Points, in no order, along strands that fork and pass close to each other.
(in the rows, 128 means zero)
Two points are linked if the straight distance between their rows is under 105. Some points are linked to none.
J969: [150  57 128 130 146 121 144 120 163 131 128 160 120 142 166  71 180 139
 196 107 113  74 146 103]
J632: [ 66 160 128 156 112 169 116 159 129  65 107 155 149 151 144 126 134 146
 101 162 100 173 137 100]
J70: [133 159 126 163  67 105  94  89  98  90 131  89 135 106 115 114  81 151
  97 119 126 118  76  83]
J957: [144  78 111 114 171 116 183 131 174 131 128 129  98 111  88 102 121 137
 112 121 111 109 112 127]
J260: [119 165 169 130 132 150 110  80 144 150 182 100 164  95 168 135 110 122
 130  97 101 114 119 168]
J499: [166 127 146 138 145  65 117 120  87 133 142 117 169 127 107 114 107 130
 109 102 144 132 125 108]
J265: [ 77 163 122  92 147 141 150 132 153 103 143 102 148  99 161 122 161 176
 114 134 111 116 115 145]
J154: [ 91 130 133 168 103 124  88 137 101  43  94 136 153 171 120 110 143 130
 153 158 130 177 145  58]
J888: [179 125 191 137 119  90  79 138  93 133 131 119 155  99 129 140 138 142
 166 105 123 147 128 142]
J726: [ 96 166 134 113  88 194 151 109 172 181 196 155 139 151 139 144  95  93
 148 152 139 170 140 181]
J334: [108 148  82 149 102 115 121 144 120  95 103 113 112 145  93 128 116 155
  76 141 129 122 120  92]
J417: [111 156 171 133 130 105  82 121 105  74  99  88 171 118 192 144 185 145
 140 148 143 155 136 109]
J571: [141 143 151 118 112 156 176 125 113 160 148 195 138 144 151 185  66  74
 120 149 125 200 163 140]
J939: [134 125 161 132 155 163 144 115 146 177 192 130 167 148 159 132 124 105
 108 122 114 136 163 156]
J172: [ 97 166 164 139 117 129 131 124 102  52 112 132 186 153 153 130 125 144
 102 151 165 196 133  70]
J641: [ 73 180  75 113  80 106 149 108 112  69 124 129 112 127 138 111 101 151
 120 141 124 117 115 113]
J117: [123  88  95  94 136  99 195 122 178 121 153 136 127 128 130  54 117 112
 203  75 125  77 150 121]
J435: [132 150 154 110 131 121 107 157 123 131 136 102 127 120 125 153 145 182
 108 130 113 112 103 140]
J532: [161  59 120 133 183 149 153 171 189 126 132 138 110 147 114  56 158 108
 173  87 118 105 137 105]
J774: [ 81 185  92  87  65 141 151 120  91 104 174 127 122 142 127 145 110 167
 161 146 158 149 107 126]
J850: [ 62 161  56  60 122 124 200 130 147 100 139 154 115 119 123 129 110 143
 130 147 162 115 120 135]
J492: [161 102 132 137 115  72  58 121 121 146 133 113  98 105 117 136 134 128
 115 110 148  74  95 128]
J945: [100 126  73 121 152  80 120 114 126  82  97  87 103 101 145  97 157 151
 115 120 136  84 100 121]
J761: [157 118 157 101 102 107 123 117 114 150 145 114 118 117 156 127 142 157
 206 111  86  89 151 177]
J992: [137 114 142  74 149 111 134 161 154 118 110  76  74  54 183 162 176 156
 130  91 131  92 107 153]
J749: [117 165 150 119  75 114 122 109  56  60 131 114 137 133 159 112 117 173
 119 140 148 135 119  68]
J314: [175  61 113 203 130 101  77  91 127 166  98 128 128 135  87  89 121  86
 160 131 114  81 104 123]
J556: [144 121  92 177 115 110  88  99 125 147 109  90 124 139  77 138 109 113
  85 118 150  89  97 101]
J25: [102 130 102  73 140  78 160 122 140  84 119  84 110  76 140 106 159 167
 123 121 134  79 103 132]
J724: [188 116 176 159 134  83 108 119 119 143  87  99 170 135  48 132 115 109
 148 112 158 165 119 107]
J175: [155  91 145 171 185 147 134 123 122 174 131 153 172 150 128 117 131 108
 138 102  90 150 165 139]
J472: [ 99 144  92 143 153  94  97 139  97 101  96 108 137 124 137 130 171 135
 112 128 136 108 119 109]
J882: [139 137 117 136 156 157 107 160 118 173 100  86 107 160  70 155 162 104
  96 161 155 131 119 116]
J615: [142 115 120 122 107 130 153 133 132 165 147 150 145 169 124 111  97 115
 128 107 112 131 182 146]
J239: [144 134 189 142 110 158 118 103 136 160 159 145 196 139 149 116 136 132
 172 138  95 137 174 160]
J180: [190  97 194 152 173 131 121 124 107 167 124 107 161 140 110 157 126  99
 118 152 130 195 148 122]
J136: [157  70 165 143 164 135 110 142 152 157 140 164 131 127 179 102 188 137
 190 103 107  84 138 147]
J892: [ 97 161  99  94  93 117 127 126 118  64 119 103 107 117 143 119 143 190
 119 152 115 113 104 113]
J78: [114 136 141 153 106 142 143 138  91  56  95 162 152 164 136 124  93 115
  86 145 173 203 138  44]
J711: [131 119  84  83 124 148 198 134 139 154 147 174  82 141 138 162  79 102
 107 161 115 161 150 158]
J727: [144  86 168 167 152 171 100 161 176 185 127 119 136 148 118 112 162 103
 126 153  95 124 147 166]
J769: [122 106 106  67 130  92 187 133 157 126 157 110 121  99 126  92 113 131
 164  86 139  81 144 140]
J158: [125 161 160 139 158 173 132  85 133 134 167 127 173 134 152 153 106 115
  69 150 124 167 103 134]
J917: [163 133 143 121  98  75 121  82  83 133 164 104 147 126 118 120  92 140
 139 114 131 116 120 121]
J261: [160  70 144 122 104 116 129 148 182 124 119 140 122 128  97  75 152 147
 146 149 100  98 158 149]
J378: [165 143 147 159 123 123  86 142  78 132  96 109 117 129  56 133 137 119
 129 150 140 135  90 123]
J815: [ 80 151 142 121 179 138  99 136 139 100 118 108 133  84 169 133 198 166
 114 156 111 109 100 144]
J835: [162  79 121 166  85 108 118  75 147 143 140 129 133 136 110 100  94 123
 127 149  93  82 111 132]
J814: [175 143 150 151 136  90  89 124  97 144  91 101 140 128  38 139 124 101
 148 138 179 145  79 106]
J873: [136 171 163  80  97 130 126 125  94 138 154  75 118 100 187 162 143 156
 154 124 116 128 120 159]
J393: [142 148 152 148 142 157 143 140 129 161 141 146 175 151 131 171  88 107
  77 113 130 199 163 122]
J506: [133 150 104 127  55 115 152 115 110 143 140 202 131 146 112 137  55 111
 161 120 120 132 161 149]
J370: [119 155 156 154 174 133 126 137 119 143 129 128 189 136 115 160 115 128
  91  96 125 175 142 127]
J364: [113 176  90 112  97 100 154 123  84 112 127  82 104 104 158 143 109 147
 131 101 114 111 138 140]
J918: [125 118 110 117 139  97  72 151 122 125  77 123  88 116  96 160 183 151
 124 145 167  77  73 136]
J193: [185  77 105 173 113 115 137  81 110 152 102 130 109 138 111 147  51  58
  99 131 114 185 157 104]
J961: [111 141 157 102 143 173 152 119 211 143 173 108 141  93 145 113 128 140
 108 125 107 110 116 169]
J75: [104 139 131 131 129 121  48 142 128  92  81 122 127 121 139 166 217 142
 144 179 148 113 116 113]
J692: [121 149 121 138  96 104  93 113  85  68 117 119 123 136 143 116 144 181
 117 158 133 123 100  83]
J391: [140 134 104 139  89  91 155  87  96 142 141 169 155 138 111 112  58 103
 168 109 116 129 144 135]
J952: [ 85 136 108  95  86 180 179 153 131  71 134 173  88 150 137 126 105 152
  96 176 139 165 129  96]
J484: [ 86 147 108 104  86 123 126 151 137  37 116 119 116 133 163 106 158 172
 147 160  98 121 147 105]
J645: [151 101  97 147 194 140 116 164 132 178 101 107 101 158  84 133 164  92
 125 111 151 109 108 116]
J693: [ 72 156  93 158 162 102 111 132  94  69 102 126 151 142 131 130 166 143
 118 142 119 143 149 116]
J887: [ 83 183 135 113 122 186 157 135 173 115 162 141 132 125 145 117 104 129
  63 139 122 150 118 157]
J896: [158  38 103 136 152 134 188 126 201 111 117 151 111 132 128  38 144  93
 157 101 119 100 142  87]
J396: [159 138 134 168  83 119 108  97  77  78 136 123 126 135  94 107  81 147
  89 156 135 136  87  83]
J784: [174 105 120 155 118 136 121 116  97 135 122 110  98 154  88 162  94 117
  77 144 125 181 132  86]
J637: [117 189 171 135 143 148 100 116 129 133 152  80 157  87 175 140 132 134
  96  94 114 129 115 157]
J413: [174  75 120 163 143 134 126 147 119 170 123 111 115 174  98 139 123  85
 107 131 112 160 180 120]
J943: [ 67 174 149 143 129 196 113 109 130  76 140 121 147 129 156 116 141 161
  88 169 110 163 108 114]
J369: [ 71 190 146 111  92 212 147 115 112 102 177 146 149 152 165 142 112 136
 118 168 169 181 105 110]
J318: [120 157 135 120 115 135 161 119 113 163 178 181 180 149 139 160  77  94
 143 130 138 174 160 150]
J505: [102 191 100 132 107 107  99 142  67  76  85  78 134 116 134 130 123 162
 119 109 137 153 138  92]
J460: [118 120  69 111  73 103 180 108 172 146 140 179 110 123 101  91  58  92
 159 108 121  98 143 148]
J915: [154  90  79 147 122 135 156 153 157 136  95 131  73 146  86 124  85 100
  96 135  92 146 161 145]
J383: [131 149 156  98  92 147 134 150 162 151 162 113 146 127 133 142 122 172
 159 107  95 114 151 148]
J981: [123  72  95  87 110 153 221 122 181 146 115 196 117 143 124 103 108 107
 169 150 118 143 199 149]
J971: [ 92 135 108 164 122 115  80 139 123  70  82 121 161 162 122 130 170 127
 139 169 112 148 154  85]
J68: [ 95 131  93  76 154 108 176 158 159  80 107 122 128 101 100 101 134 155
  88 133 132 121 132 111]
J222: [ 87 147 107  76 116 154 189 147 169 151 164 145 135 118 119 118 102 126
 157 121 130 127 138 169]
J304: [174  38 131 126 145  93 105 141 172 118 110 126  72  89 129  87 162 121
 198  68 119  61  97 107]
J605: [ 85 163  99  72  98 133 201 164 179 148 152 185 107 115  87 131  83 106
 157 146 160 145 129 171]
J865: [176  89 137 155 148  99  85 129 100 154 117 126  96 150  79 139 134 119
 116 159 128 120  98 135]
J61: [130 114 167 113 157 139  87 161 166 151 111  86  84  50 187 166 189 137
 127  78 139  94  97 173]
J466: [138 131 142  70  77 120 151 122 142 145 163  98 113 105 137 127 136 171
 193 121  96 102 142 166]
J87: [145  80 115 106 196 108 153 158 155 131 130 119 102 117 104 116 161 146
 133 106 111  89  97 127]
J926: [134 126 139 115 119  96  69 138  85 100  93  99  83  86 184 170 177 158
 138 132 137 119 104 142]
J871: [157 121 121 174 124  72  56  85 117 144 110  91 133 104  96 146 123 123
 113 115 155  82  78  99]
J366: [124 103 153  90 174 147 160 148 187 148 168 116 129 116 144  95 153 120
 125 122 124  98 128 161]
J709: [118  96 115 105 119 141 171 127 150 140 123 156 142 139 130  68 141 120
 186 139 117 102 177 163]
J768: [134 133 141 134  99  83  58 121  81  77  96 121 102 103 142 142 150 154
 121 146 143 112  94 114]
J233: [ 93 164 134 168 163 167  91 138 144 135  98 102 147 139 112 157 184 137
  87 159 147 151 114 119]
J498: [155 112  98 170  85 119 131  81 147 135 144 134 123 130  86 119  57 129
 105 135  96 107 103 116]
J220: [138 109  84 137 131  93 123 104 153 139 135  95 117 120 122 107 116 138
 106  85 116  56 110 125]
J287: [116  95  77 111 164  93 183 127 171 107 125 115 106  89  87  89  95 134
 111  89 117  91  95 111]
J780: [113 144 128 141 158 172 124 162 171 141 125  92 127 139 105 149 150 137
  63 136 125 137 113 146]
J171: [152 147 203 142 152 150  95 104 128 149 163 121 174 123 143 150 133 132
  86 145 126 150 102 132]
J920: [147  97 107 128  84  93 132  70 139 137 166 124 126 117 121  83 102 136
 172 131 107  69 125 147]
J207: [128 157 161 166 123 161 117 169  98 112 127 110 135 167 116 144 116 139
  74 160 139 185 123  95]
J514: [152 114 129 131 113 102 128 119 117 154 140 128 152 150 122 116 117 136
 155  77  96 109 174 133]
J964: [140 155 147 160 110 143 104 151  90  97  98 108 128 166  89 133 127 141
  73 141 170 165 120  62]
J510: [137 114 157 145 188 153 118 135 148 165 163 120 141 125 152 120 149 114
 103 109 118 104 121 161]
J211: [122 102  89 147  99 113 158  94 145 138 107 169 127 147 117  56 114 119
 155 136  98 102 184 149]
J79: [172  61 103 169 133 116 140 116 130 163 120 130 112 166 108 103 124  92
 119 117  97 113 176 131]
J26: [139 144 155 138 173 115  72 139  99 152  99 106 157 132 101 165 187 112
 111 132 188 132 109 111]
J959: [131 119  79 127 145 123 148 128 141 109 109 128  94 149  98 138 113 138
  59 147 123 126 123 110]
J317: [103 147 105 137 176 112  97 155 118 133 100  87 115 114 149 149 185 142
 119  96 146  87 111 112]
J885: [ 68 180 169 129 116 146 114 111 122  57 133 126 198 134 192 131 133 142
 138 134 140 194 145  79]
J616: [182  99 170 139 128  84 143 105  92 136 139 140 178 153  99 117  83 118
 118 128 136 174 148 117]
J325: [139 118 163 150 183 123  84 144 117 169 133 116 140 131 131 152 169 113
  96 132 157 116 119 133]
J779: [178  85 186 171 165 119 120 119 127 170 106 141 175 148 106 130 148  99
 145 132 117 177 163 126]
J946: [114 148 149  68 150 125 159 140 167 127 150  80 121  64 173 139 158 167
 122 108 121 101 114 158]
J889: [130 128 156 127  92 173 144 111 143 147 165 150 170 157 141 100 129 119
 165 173 101 147 184 161]
J333: [166 101 146 143 145 117  62 144  93 179  89 135 126 130  83 158 181  89
 197 103 162  93 102 152]
J274: [107 147 110 119 125 110  54 121  99 127  70 117 107 120 107 171 200 125
 151 148 176  90  99 106]
J787: [173 161 198 117 107 110 100 130  78 119 139 100 137  98 161 156 128 162
 155 110 119 145 108 143]
J255: [150  84 103 154 130  99 107 116 178 141 117  98  99 101  85  83 107 128
 113 113 119  63  98 130]
J94: [146  90  67 155 140 131 141 116 149 147  96 112  70 143  82 138  92 106
  61 132 124 131 133 107]
J273: [130 108  80 132 142 124 168 154 139 132 106 187  83 147 104 138  70 103
  88 106  97 132 139 140]
J551: [140 136 164 143 188 118  66 150  94 150 108  99 134  85 159 175 177 122
 156  89 146 128  90 143]
J698: [117 177 146 105 125 139 131 126  84 118 169 116 168 130 148 129 118 158
 109 135 146 146 130 133]
J819: [122 150 130 146 145 166 144 156 100 123 106 160 108 136 149 196  82  99
  58 146 131 218 154 101]
J210: [156  64 130 145 130 106  84 145 163 162 102 131  94 139  84  94 171  98
 170 111 131  62 118 140]
J173: [166  95 132 155 136 105  50 120 113 176  97 120 107 113  67 149 144  89
 172 122 153  73  74 136]
J403: [150 124  80 123  91 137 156 113 101 117 138 162  91 147 128 157  57 118
  80 154 127 163 138 100]
J704: [152 114 120 169 115  89 127  89 111 147 126 149 168 145 115  94  85 108
 168  75  99 117 175 114]
J731: [149  45  96 149 135 117 162 113 185 134  93 141  98 149 111  48 149 107
 138 122 118  82 165 100]
J611: [ 55 214 101 101 107 163 149 149 120 106 137 179 132 120 160 157 105 156
 134 140 134 153 123 146]
J856: [154  71 164  80 159 109 149 161 180 142 146 116 123 100 138  77 170 135
 150 108 122  91 155 139]
J485: [106 154  98 144 147 113 152 105  67  92 109 176 145 140 131 154  88 119
  92 166 131 181 123 109]
J155: [118 138  83  95 102 109 155 142 139 111 149 135 115 133 105 108  83 149
 114 108 113 108 138 141]
J577: [ 70 141 135 128  74 143 115 124 113  46 128 118 142 157 179 109 157 164
 169 147 114 146 152  80]
J954: [128  82  82 101 130 109 207 113 180 127 146 160 114 109  86  61  79  90
 163 106 124  99 139 131]
J310: [117 127 101  95  74 145 189 135 162 159 156 195  99 152  91 119  79  83
 179 162 150 144 157 173]
J121: [133 111  74 143  99 123 156  93 147 142 148 161 106 122 115 110  40  92
 103 120 108 100 126 146]
J90: [ 70 215 144  99  96 181 124  98 125 104 174  94 139 104 184 132 124 160
 133 134 127 153  99 148]
J722: [139 107 109  67 135  80 165 118 138 118 142  86 102  83 139 104 129 155
 146  96 123  74 101 143]
J135: [179 106 142 182 139  87 100 122 102 161 111 112 159 163  70 115 126  87
 159 101 150 135 149 107]
J167: [113 172 148 119  88 199 153 139 155 144 179 156 133 128 147 135  72 107
 100 135 109 160 139 163]
J751: [163  44 114 156 133 105 104 106 199 141 108 123 100 105 112  70 150 105
 161 100 119  50 100 118]
J80: [154  64 119 113 178  89 130 149 175 125 110 110  81  75 104 107 149 128
 169  77 144  67  87 122]
J560: [127 107 131  73 130 129 174 119 171 151 156 109 142 102 164  89 162 136
 229 106 115 109 157 155]
J820: [ 92 142 106 100 151 174 186 131 149 173 156 180 113 139 157 161  88  93
 100 140 118 159 143 165]
J747: [102 157 108 161  95 128 125 141  93  72  92 147 133 153 117 129 111 127
  69 138 156 164 139  70]
J490: [137 164 114 127 111  82 107 124  68 102 110  83 124 112 137 149 121 168
 128  85 111 130 126 114]
J125: [146 130 176 104 132 130 115 136 142 150 139 103 121  81 190 135 152 143
 174  90  90  96 134 191]
J673: [154  60 156 169 163 142  77 151 136 163 115 157 123 154 142 121 199 111
 194 103 126  89 130 121]
J748: [ 90 197 163 125 112 171 164 141 102 119 144 200 136 133 156 175  68  95
 102 151 168 203 116 114]
J667: [104 124 111 104 159 120 138 168 160  90 105 111 119 125 119 124 171 172
  83 154 138 105 120 112]
J604: [ 87 158  80 108 165 127 158 145  95 130 150 159 134 131 134 133 106 128
 105 117 121 134 125 164]
J386: [166  64 160  90 141 103  90 187 177 144 110 112  97  76 133 134 177 130
 166  82 146  84 132 156]
J479: [148 135 106 185 115  99  95  89 110 120  87  95 143 131  67 144  94 109
  79 148 170 147  85  75]
J636: [ 95 180 132 103 136 164 155 105 160 164 168  90 149  92 174 138 122 130
 154  74  88 120 132 176]
J854: [150  96 163 105 121 112  77 183 165 144 119 116  96  89  90 134 160 157
 135 128 127  92 117 152]
J870: [103 165 124 103 101 163 170 140 104 133 159 169 127 164 134 162  98 134
  78 140 141 159 137 120]
J19: [122 126 120  95 182 133 165 147 113 144 166  98 113 114 180 107 141 137
 175  70 112  90 112 147]
J494: [175  80 106 181 152 115  86 106 112 176  97 118 100 134  68 127 133  81
 133 143 136 100  79 128]
J839: [ 98 152 166 136 146 149  36 137 137 112  89 119 137 106 138 178 207 122
 123 169 184 128  97 126]
J398: [103 132 117  88  92 139 179 131 183 158 149 154 141 141 104  97 121 132
 186 135 118 119 176 172]
J459: [129 162 128 135  59 132 134 119  61  81 160 133 136 146 119 101  81 148
 108 134 149 151 109  85]
J976: [ 84 169 165 144 140 160  72 108 140  81 118 117 144 102 176 128 177 149
 100 174 114 136 104 135]
J213: [146  99 142 121 145 120  79 167 130 157 102 139  92 111  91 161 181 138
 135 125 148  92  87 143]
J600: [103 146 144  92 127 155 154 107 165 176 173 103 144 112 169 104 144 121
 209 104 106 114 155 184]
J254: [180  91 144 125 107  76  90 120 129 143 136 140 115 124 127 130 142 150
 137 106 123  63 139 132]
J933: [ 94 198 149  86 113 141 119 110 101 113 167  78 130  96 209 151 152 162
 141 149 130 134 108 144]
J836: [135 141  97 150 130  92 134  96  78 111 123 157 143 126 105 143  70 126
 103 126 124 159 107  98]
J628: [157 118 209 136 136 136  98 112 140 164 163 139 185 123 139 151 137 146
 132 134  98 123 135 145]
J313: [131  75 119 168 171 172 147 140 154 160 107 156 139 159 143  90 157 111
 158 113  86 131 176 133]
J524: [ 94 156 107 118  63 184 176 132  86  86 133 199  92 162 144 142  79 134
 107 155 165 156 110  76]
J131: [ 96 154 138 122 156 179 142 145 189 144 152 111 140 109 139 120 116 127
  68 119 110 128 134 154]
J4: [ 75 190 118 120  92 157 138 144  88  72 136 164 147 143 154 130 116 151
 126 141 119 169 138 109]
J37: [126  94 148  97 161 138  79 183 173 156  91 107  82  57 133 167 177 129
 161  77 155 105 110 176]
J681: [ 87 146 116 114 125 193 167 173 151  83 119 156  90 145 139 147 105 146
  58 167 117 176 135 118]
J480: [150 127 128 170 175 123 125 134  96 152 109 137 155 145  74 171 110 107
 104 112 114 181 138 115]
J461: [127 102 121 109 160  96 102 155 136 127 115  90  87  90 152 152 176 160
 143  70 133  70 104 120]
J356: [153  88  96 104  95 136 175 101 138 145 135 173  82 151 143 139  67  84
 127 146 101 163 193 146]
J550: [ 80 163  81 121 147 117 159 121  89 101 118 176 133 145 155 142 105 129
  91 133 130 137 129 125]
J283: [156 120 161 123 157 122  86 144 116 161 143 104 135 105 174 156 161 135
 167  85 103  99 116 148]
J410: [139 164 156 122 130 148 168 130  94 129 122 189 125 131 153 183  54  87
  81 145 135 212 151 117]
J257: [150 118 167  99 100 142 145 163 171 148 154 129 138 140 113 106 132 155
 138 146 100 116 150 155]
J96: [120 163 135 109 101 138 160 112 123 163 187 140 172 139 137 142 112 123
 192 115 132 147 154 164]
J537: [ 57 170 131 119  96 216 158 120 135  68 151 177 136 167 184 134 122 127
 103 185 131 178 128 103]
J786: [127  97  88 108  88 153 191 100 148 156 127 176 114 168 140 110 108 101
 156 177 113 145 206 152]
J174: [156  61 121 180 162 146 113 111 138 153  98 153 126 182 129  84 188 108
 170 119 118 108 160 107]
J810: [157  79 111 112 117  94 146 103 128 151 161 138 110 139 128  61 130 123
 169 116 112  70 124 142]
J436: [118 136 122 170 126  94  82  95  98  68  57 112 155 149  84 123 158 117
 124 182 187 168 103  64]
J985: [108 119 127 129 154 174 177 111 158 182 179 163 146 150 160 119  98  78
 126 120 101 140 163 166]
J487: [138 150 172 125 146 118  63 136  89 121  94 100 122  60 179 194 179 143
 128 118 147 145 110 146]
J377: [116  96 162 129 169 166 142 114 179 162 155 144 161 134 178  92 170 126
 183  99  93  95 154 145]
J243: [162  48 150 134 156 120 105 163 167 166  99 138  82 129  96 105 172  98
 147 149 124 100 129 163]
J545: [ 81 172  71 131  80  99 113 117  90  57  96 123 126 130 161 119 113 150
 137 122 116 145 150  97]
J771: [ 69 201 105  82 110 169 170 156 149 114 172 133 123 107 144 133 104 143
 149 135 118 144 127 180]
J242: [ 78 186 143 102 101 183 147 102 145 113 200 119 148 132 159 136 125 159
 131 163 148 148  90 150]
J346: [ 69 156  67  52 133  97 177 123 128  90 130 102 105 103 159 119 134 154
 146 120 140  99 125 144]
J625: [100 167  78  96  79 114 175 137 117 124 137 196  92 131 114 146  69 107
 108 132 155 117 112 136]
J52: [149 162 121 100  81  98 145  98  86 135 173 109 140 138 130 131 103 156
 176 113 145 111 120 131]
J385: [179  85 159 163 152 135  94 145 125 169 108 128 109 148  93 139 170 110
 139 160 108 122 130 161]
J721: [160 153 139 132 131  92  91 102  90 124  64 107 141 119  57 142 149 102
 131 167 213 145  68  85]
J511: [143 104  99 160 162 102 111 142 130 140 116 108 104 129 118  81 138 126
 180  59 100  87 128 132]
J930: [138 139 147 142 157  93  84 125  95 113  98 117 164 149 117 155 176 135
  89 160 178 148 104  81]
J947: [153 126 150 135 136  96  73 152  84 166  85  97 112  89 116 175 164 110
 186  84 171 105  99 143]
J202: [145  60  83 170 124 117 161 104 158 143 118 144 100 141 113  71 102  93
 136 117  92  93 153 119]
J130: [133 104 106 155 186 155 139 173 143 166 112 128 108 158  90 127 142  99
 117 103 118 129 137 149]
J707: [139  58 109 117 146 157 198 133 182 146 109 150 103 148 127  86 118 112
 134 134  85 137 206 134]
J169: [108 161 136 114  69 168 177 133  83 126 140 204  92 152 137 173  68  97
 118 160 178 190 112  94]
J81: [122 147 175 144 151 161  37 142 152 152 120 118 126  83 144 169 182 114
 101 138 161 110  82 162]
J606: [ 98 183 146 103 108 120 116 122  76  77 118  93 142 118 198 133 161 162
 130 137 123 154 144 122]
J913: [153 166 201 136 102 138  91 156  82  99 138 107 145 113 136 142 135 174
 124 115 131 157  99 101]
J166: [156 117 151 147 130  78  99 112  82 128 133 123 156 153 100 139 130 129
  80 143 163 134 113  92]
J465: [112 135  95 147 169 149 149 154 101 140  94 162 101 149 129 181 109 109
  62 143 119 167 147 120]
J817: [125  95 109  98 149 132 184 147 165 136 140 129 112 143 112 134 112 138
  77 148 102 138 137 135]
J244: [124 160 177 147 124 187 133 144  93 102 154 128 152 137 140 131  88 135
  74 163 138 209 118 101]
J509: [189  99 123 178  97  88 135  95 106 141 111 137 150 151  89 121  61  91
 113 128 116 158 153 114]
J256: [148 154 137 159 147 107 128 119  75 115  90 127 152 144  73 152  87 131
 113 127 136 179 115 101]
J92: [137  50 159  98 162 123 170 143 182 117 135 154 121 100 156  63 184 132
 196 110 135  78 138 120]
J204: [134 172 188 125 142 137  86 109 103 128 110  72 135  71 208 170 164 135
 122 107 132 137 103 154]
J302: [111 149 103 150 167 173 109 133 112 139  90 102 117 156  88 170 182 112
  94 184 148 151 112 116]
J230: [113 134 106 119 182 118 138 142  86 137 152 115 139 133 159 121 132 139
 124  88 130 106 125 138]
J728: [ 95 182 152 141 138 165 134  70 139 144 183 128 177 117 139 149 103 114
  93 110 107 144 112 146]
J812: [168  96 145 140 107  95  93 119 137 152 115 138 143 158 130 120 155 139
 153 112 110  87 177 129]
J503: [120 139  85 183 117  98  77  89  98  95  77  93 142 128  89 130 141 102
  93 178 179 126  91  88]
J179: [152 118 136 145 134 153 138 149 124 163 138 139 136 169 115 133  95 104
  79 129 114 162 177 134]
J958: [106 165  97  86  86 124 146 113 104 154 188 116 130 145 117 140 110 140
 185 126 153 130 124 161]
J59: [121  95 117  93 188 119 118 164 152 110 113 110 103 114 114 113 183 140
  96 135 159  87  97 133]
J525: [117 164 181 148 141 121  76 131 104  76 100 110 189 120 137 137 164 143
 106 149 167 179 123  86]
J649: [166  84  96 140 119 150 151 122 135 162 122 143  90 148 143 154  92 100
 129 142  76 184 209 134]
J469: [ 98 164  79 135  61 125 134 105 124  76 139 145 117 121 101 123  60 155
 107 136 117 107  80 108]

Follow the links from the first point to the second, and from the first to the third. Name the last point that the two ways share.
J748 / J509 / J180 | J499
J313 / J287 / J748 | J930
J220 / J628 / J649 | J751
J244 / J873 / J865 | J747

A fork is a point with three links, a tip a point with one. Leave the first point through the second and follow the links. Name the first fork or tip that comes.
J274 / J918 | J992
J604 / J550 | J179
J810 / J920 | J25
J769 / J117 | J810

A fork is a point with three links. Follow the links from the first point to the second and name the forks in between, in order.
J94 / J465 | J959, J747, J172, J525, J930, J499, J958, J410
J882 / J369 | J131, J366, J510, J930, J525, J933
J81 / J709 | J992, J222
J325 / J242 | J930, J525, J933
J283 / J628 | J551, J487, J260
J333 / J606 | J494, J865, J385, J751, J87, J957, J959, J747, J172, J525
J179 / J61 | J202, J222, J992

Name the points in between on the shortest way along the links from the first point to the second, in order.
J19 / J704 | J230, J604, J550, J485, J836, J256, J480, J370, J393, J179, J615, J514
J96 / J313 | J958, J52, J917, J499, J166, J930, J26, J325, J510, J366, J856, J92, J969, J136, J673, J174
J472 / J854 | J317, J461, J992, J61, J37, J386
J169 / J369 | J748, J410, J571, J318, J96, J958, J52, J917, J499, J166, J930, J525, J417, J606, J933, J90, J242
